Points on a hilly landscape, in no order, each with its height.
A ball rolls from a point to the lowest of its 2 nearest points, and stops where none of them is lower. Distance is the straight distance between rows; heights are no part of it.
dirap: [181 123 108 138 118 181 157 137  92 186 114 103 105 105 144 131 176 101
 112 120 105]  height 415
rugim: [ 94 142 163 138  61 135 150 155 177  93 119 107 110  95 116 198 143 157
 159 136  86]  height 264
vofeb: [137 152 162 127  77  88 130  72 105 125 139 127  62 118 118 151  76  67
  88 138 112]  height 609
mazop: [142 183  95 123 151 163 146 144 161 110 107 102 129 128 107  94 173 142
 120  96 156]  height 572
sebob: [147 134 127 146 104 160 137 129 171 110 118  86 161 107  90 150 167 135
 155 129 117]  height 420
Dosor: [108  66 137  87 125 125  98 122 124 116 121  94 109 129 210 147 130  80
 115  72  91]  height 765
sanez: [118 152 121 104 162  83 107 162 185 144 108 146 107 181 140  91 128 161
  93 130 179]  height 560
dubul: [120 118 152 117  74 174 144 124 165 112 120  73 139  62 104 155 150 119
 144  97 123]  height 452
fik: [ 99  48 128 115 105  86  95 116  84 143 132 164  88 132 175 140 103  76
 125  90 115]  height 296
luvu: [ 81 138 153 135  84 148 158 170 153 116 107 137 153  89 125 192 116 178
 160 170  80]  height 235
zomaz: [150 144 105  73 177 193 133 135 153 118 123  68 167 108 109 103 123 118
  86 113 110]  height 355
fulol: [155 144  99 103 165 201 128 119 134 138 105  98 130 146 116  96 188 121
 116 117 123]  height 528
rizub: [121 143 114 142 151  65  93 135  88 107 136 196 107 157 149  73 146 156
 136 160 165]  height 457
mula: [118 147 172  95  98  98 107  66 119 130 111 107  95 133 128 138  56  81
 121 144 134]  height 588
Roruk: [102 154 121 156 121 112 138 158  84 146 145 177 143 130 139 140 121 166
 147 173 122]  height 692
turaz: [135 142 142 135 103  89 124 114 134 161 133 144  83 169 113 133  77 102
  93 176 113]  height 900
Reg: [121 147 132 107 177 138  86  82 153 108 136  86 117 146 108 138  94 126
 117 148 137]  height 559
zari: [ 92  75 112 101 127 160 126  97 140 122 136 190 199 172 139 115 106 137
 138 103 127]  height 693
levit: [ 93 130 133 100 158  55 106 160 143 153 106 161 121 153 136  77 132 183
 117 131 218]  height 522
tubu: [140  93 156 130 177  95 108  86 134 151 139 110 137 140 168 136  71  85
 102 129 123]  height 511
Kar: [170 139 131  89 138 164 105 130 125 110 111  47 131  92 110 111 121 105
 113 117 116]  height 394
Keku: [132 152  90 135 155 141 133 154 135 135 122 142 115 186 113  98 160 143
 129 141 126]  height 636
befik: [146 165 132 173 127 119 163 153 135 135 134 125 119 135 127 123 127 129
 115 167 131]  height 642
mog: [137 115 109 144 122 173 140 139  64 125 134 122 146 127 126 126 150 133
 192  82 113]  height 671
zik: [119  82 146 126  82 124 124 140 106 140 102  96  80 111 190 143 142  67
 135  63 110]  height 750
Nez: [141  73 125  98 147  79 107 134  50 126 129 180 142 142 149  72  72 111
 113 135 167]  height 277
repur: [136 102  86  84 180 195 125 139 107 124 122 121 126 173 109  91 140 136
 112  93 119]  height 462
rigim: [144 185 107 139 124 132 152 201 189 113 101 130 125 145  87 104 162 169
 113 151 133]  height 633
tif: [109 163 112 160 144  58 137 198  93 155 142 200 118 116 148 110 125 182
 134 152 180]  height 393
Mipi: [122  70 128 123 171 136 125  96 105 159 145 144 139 171 172 132  83 103
 108 118 121]  height 461
Teme: [146 157 156  96 118 152 135 122 154 100 134  80 116 147  55 141  86 126
 110 159 148]  height 865
tasil: [185 163 115 166 112 133 123 160  76 134 117 124  87  88 122 135 180 124
 121 154  63]  height 573
Tano: [109 137 112 150 143 131 140 126 121 134 137 189 160 161 125 106 122 159
 166 144 152]  height 632
Kadel: [132 111 123 122 142  69 119 126  37 105 141 235 107 132 129  74 130 157
 146 165 187]  height 304
Vope: [139 170 126 153 170  96 145 150 145 132 119 136 114 146 189  88 154 144
  92  85 190]  height 276
zome: [127 181 105 159 145  35  96 143 118 132 118 182  87 148 134  93 140 136
  92 163 160]  height 413
sefun: [ 97 119 139 125 127 105 135  79 152 165 141 139 196 130 124 141  78 137
 158 155 167]  height 356
Fut: [ 99  64 140 117  83  91  99 136 137 155 124 127  80 144 181 159 108 100
 155 113 126]  height 218
duz: [ 77  95 147 150  98  76 118 134 149 138 129 110  92  98 174 173 112  98
 165  89 134]  height 168
Zak: [ 97  78 148 109 177 125 109  89 158 149 152  89 149 120 158 150 100 118
  96 108  99]  height 537
Pud: [180 161 138 144 115 138 127 149 118  99 102  81 104 101  97 117 132  94
 121 139 134]  height 447
Mise: [131 139  86  73 199 185 116 133 159 106 117 112 163 156 131  86 138 143
  81 100 110]  height 396
Tomo: [126 177 137 122 128 176 166  89 172  83 143 104 163 109  74 137 136 115
 111 112 154]  height 817
somur: [109 176 126 177 134 130 157 170 104 126 147 142 127  96 121 170 127 184
 142 184  98]  height 722
Fava: [148  56 110 105 208 138  86 129 119 128 138 106 138 161 147 111 147 123
 115 115 101]  height 106
Gizu: [172 144 126 173  60  99 133 156 104 128 106 126  78  73 127 162 148 106
 108 153  41]  height 624
sur: [175 162 142 153 106 120 136 101 102 122 141 116  82  88 126 133 109  69
  68 123 102]  height 640
tudeb: [136  86 112  79 137 193 108 110 166 142 109  70 157 112 160 144 168 105
 101  92  76]  height 270
gidu: [120  87 128 108 116  70  92 104  21 120 141 211 126 146 130  81 103 117
 131 160 151]  height 59
Movu: [125 101 108 182 131 141 126 125 155 127 133 137 187 127 125 141 149 155
 180 134 112]  height 306
nom: [165 100 112  99 136 199 141 106 117 167 113  62 141  95 161 134 160  94
  95 107 114]  height 318
gini: [142 124 121 129 136  79 107 107  91 161 135 149 112 157 143 109  60  91
  83 159 138]  height 916
diro: [127 210 119 137 154  65 122 115 145 132 138 145  81 160 121 106 131 137
 112 168 163]  height 476
Zego: [140 141 133 145 129 124 132 122 111 138 133 117 127 144 126 133  98 109
 140 129 133]  height 604
botis: [152 163  92 150 127 183 176 161 128 148 116 146 131 149 123 116 180 168
 135 139 109]  height 699
ripir: [ 79 118 163 159  65  87 122 128 144 127 114 132 103 109 158 179 113 138
 178 141 115]  height 117
likig: [104 173 108 106 105 133 158 146 146 127 127 140 182 135  72 109  96 166
 147 146 150]  height 843
femon: [115 125  93 111 145 119 130 152 162 132 109 171 182 177 116  97 114 154
 141 128 157]  height 566
puz: [128 127 169 126  77 111 126 129 189  99 108  80  76 102 113 186 142 105
 151 136 115]  height 289
kul: [117 105 100 108 119 187 124 117 112 100 100 114 170 142 126 109 136 117
 168  81 113]  height 564
fedud: [116 151 142  93 125 136 131 106 157 130 128 115 169 142  71 114  62 132
 129 151 163]  height 854
Gim: [149 180 154 143 101 158 193 157 159  93 152 123 156 101  67 145 141 157
 116 150 142]  height 778
Fabe: [155  91 158 161  87 104 135 147 155 150 145  93  61  72 119 181 148 104
 120 123 100]  height 618
loro: [124  93 107  84 166  95 118 162 142 128 112 160 189 180 141  64  87 148
 110 137 174]  height 498
mup: [117  56 145 149 134 104 114 115  94 175 159 138 114 126 178 146  90 102
 127  95 126]  height 380
Zim: [ 93 156 123 130 137  62 130 187 132 161 125 173 156 139 127  93 132 199
 149 170 194]  height 463
Dozi: [153  73 129  95 159 171  85 116 133 126 112  85 124 145 134 130 155 100
 117 112  78]  height 215
ris: [166 171 118 160 121 140 121 147 106 108 105  98 115 109 111 116 167 138
 163 129 105]  height 496
Lato: [166  84 132 108  99 139 114 145 129 155  98  57  93  83 173 149 171  68
 121  88 106]  height 732
pimot: [118 104 118 130 160 125  96 107  73 117 140 165 111 177 139 104 135 140
 144 115 139]  height 518
mis: [101  90 135 139 100 144 124 124  62  92 139 185 134 144 136 137 138 169
 200 132 118]  height 433
kela: [145 120 149 163  66  82 110 158 118 133 128 121  60  82 119 174 120 101
 141 132  75]  height 637
Bemig: [ 79  90 159 102 143 124 127 101 167 145 132  88 102 107 168 172 105  94
 113  85 136]  height 552
Rem: [133 110 108  90 151 219 128 108 159 141 123 101 190 110 120 105 157 121
  94  93  90]  height 312
gar: [172 150 138 172  77 113 140  92  75 131 108 122 102  63 149 126 132  49
 100 101  85]  height 680
sonod: [131 185 112 159 150  83 138 166  79 139 140 167 106 110 132 101 108 137
 110 125 167]  height 300
Narip: [144 158 128 198 119 131 132 121  76 155 161 128  94  82 127 155 135 131
 141 122  93]  height 571
padet: [112 162 102 129 109 168 161 103 177 111 133 149 193 117  81 112 108 133
 120 115 127]  height 830
vin: [ 82 135 144 128  99  99 140 100 122 148 139 155 200 125 120 143 109 179
 192 177 139]  height 278
Gos: [132 168 128 144 199 121 165 135 162 130 150 116 149 131 154 101 128 119
  75 100 188]  height 335
zafa: [123 134 108 126 193  74  88 127 109 136 141 149 125 164 147  86  96 126
 110 116 173]  height 441
Mivu: [107 101 113 152  88 157 111 118 179 133 133 129 154 121 102 158 158 153
 158 112  91]  height 379
lezu: [117  43 129 112 169 147  92  91  96 112 147 131 119 152 168 143 151 122
 137 101 110]  height 245
Rimos: [165 192 147 179 111 147 179 157 104 106 136 122 122  98 120 156 152 143
 120 168  94]  height 688
vob: [171 176 157 119 112 181 187 132 141 101 138  83 143  98  94 131 158 115
 110 132 143]  height 798
rofat: [ 98 115 151  95 123 142 118 100 130 145 129 100 124 129 127 157  70  97
 130 109 135]  height 568
Muzub: [139  72 125  85 178 112 118 148  82 110 131 161 175 168 173  79  82 128
 105 115 153]  height 399
mus: [ 63 107 146 154  83 113 150 112 178 131 124 165 143 130 152 191 144 149
 175 140  97]  height 51
peva: [109 124 111  77 203  98  96 151 144 113 116 162 129 197 167  85 136 167
  81 115 163]  height 595
kelik: [118  58 109 113 124 152 121  95 102  86 138 182 169 151 121 110 133 162
 179 127 142]  height 610
gorep: [ 71 103 144 136  84 126 146 138 127 127 121 172 181 109 142 170 119 181
 189 151 103]  height 154
nutas: [112 151 164 105  88 139 151 106 187  81 141 115 133 130  48 152 112 148
 137 173 133]  height 873
bol: [133  94 121 133 126 138 103 104  69 126 131 142  93 151 149 144 143  90
 154 100 103]  height 388
vuze: [150 110 176 146 124 130 134 106 150 125 166  65  81  84 109 174 150  96
 102 120 126]  height 598
Nalan: [101 172 150 128 108 110 135 100 162 129 134 132 136 142  84 148 112 167
 149 194 139]  height 880
Narez: [123 103 127  97 100 183 117 109 136 126  94  63 127  92 122 144 145 104
 158  61 125]  height 477
nek: [164 145 143 149  67 185 182 161 174 103 148 114 154  85  68 161 170 150
 106 153  96]  height 761
Romi: [142 121  90 157 151 173 142 108 171 138 144 146 185 133 112 114 189 144
 150 112 114]  height 152
lilet: [117 119  87  81 183 143 100 159 111 123 119 152 125 200 104  79 130 139
 129 123 152]  height 554
fifov: [143 192 111 171 139  92 167 180 116 148 120 173 100 142 173  94 145 151
  96 107 157]  height 166
Guse: [115  99 123 126 123 114 127 132  29  89 158 205 132 133 114 100 129 168
 177 155 164]  height 72
disuv: [123 101 134 122 109 144  96 130 135  94 102  82 148 112 112 133 123 126
 177  84 124]  height 510
rezi: [134 144  94 123 135 123 129 164 201 126 114 149 167 158  79  90 153 170
 119 125 156]  height 606
Pabur: [141 154 104 142  99 196 183 165 160 133 124 140 154 105  98 152 173 160
 131 138  84]  height 741
Kubu: [114 143 163 131  94  83 121  94 146 157 142 132 111 148 130 165  97 122
 139 194 133]  height 889
Pote: [130 154 131 121 194  82 130 136 148 134 146 114 143 127 127  98  88 128
  96 130 182]  height 376
faso: [124 185 115 135 189 116 112  97 147 108 136 127 118 159 106 113 130 135
 115 159 151]  height 524
mevar: [110 118 145 163 104 148 124  92  93 151 150 139  74 102 151 174 142 111
 152  96  98]  height 497
zad: [141 139 164 116 145 120 102  82 152 101 149  62  91 103  94 161 114  95
 107 137 128]  height 579
vazu: [188 118 140 132  87 131 127 109 102 150  99  78  81  59 169 123 151  54
  93 115 101]  height 713

For each start below, name the point where the ball stops.
kul: Romi
kela: zome
somur: mus
zik: mus
Dosor: mus
gini: mus

Call two points neighbours if one is among the 2 nearest of the other. Go from one point of each pair to the other, from neighbour to neighbour, staying as low as possible. Name the highest point that can't be avoided.
mus and femon: Fabe
zome and gidu: rizub
gidu and Guse: Kadel
femon and Romi: mog
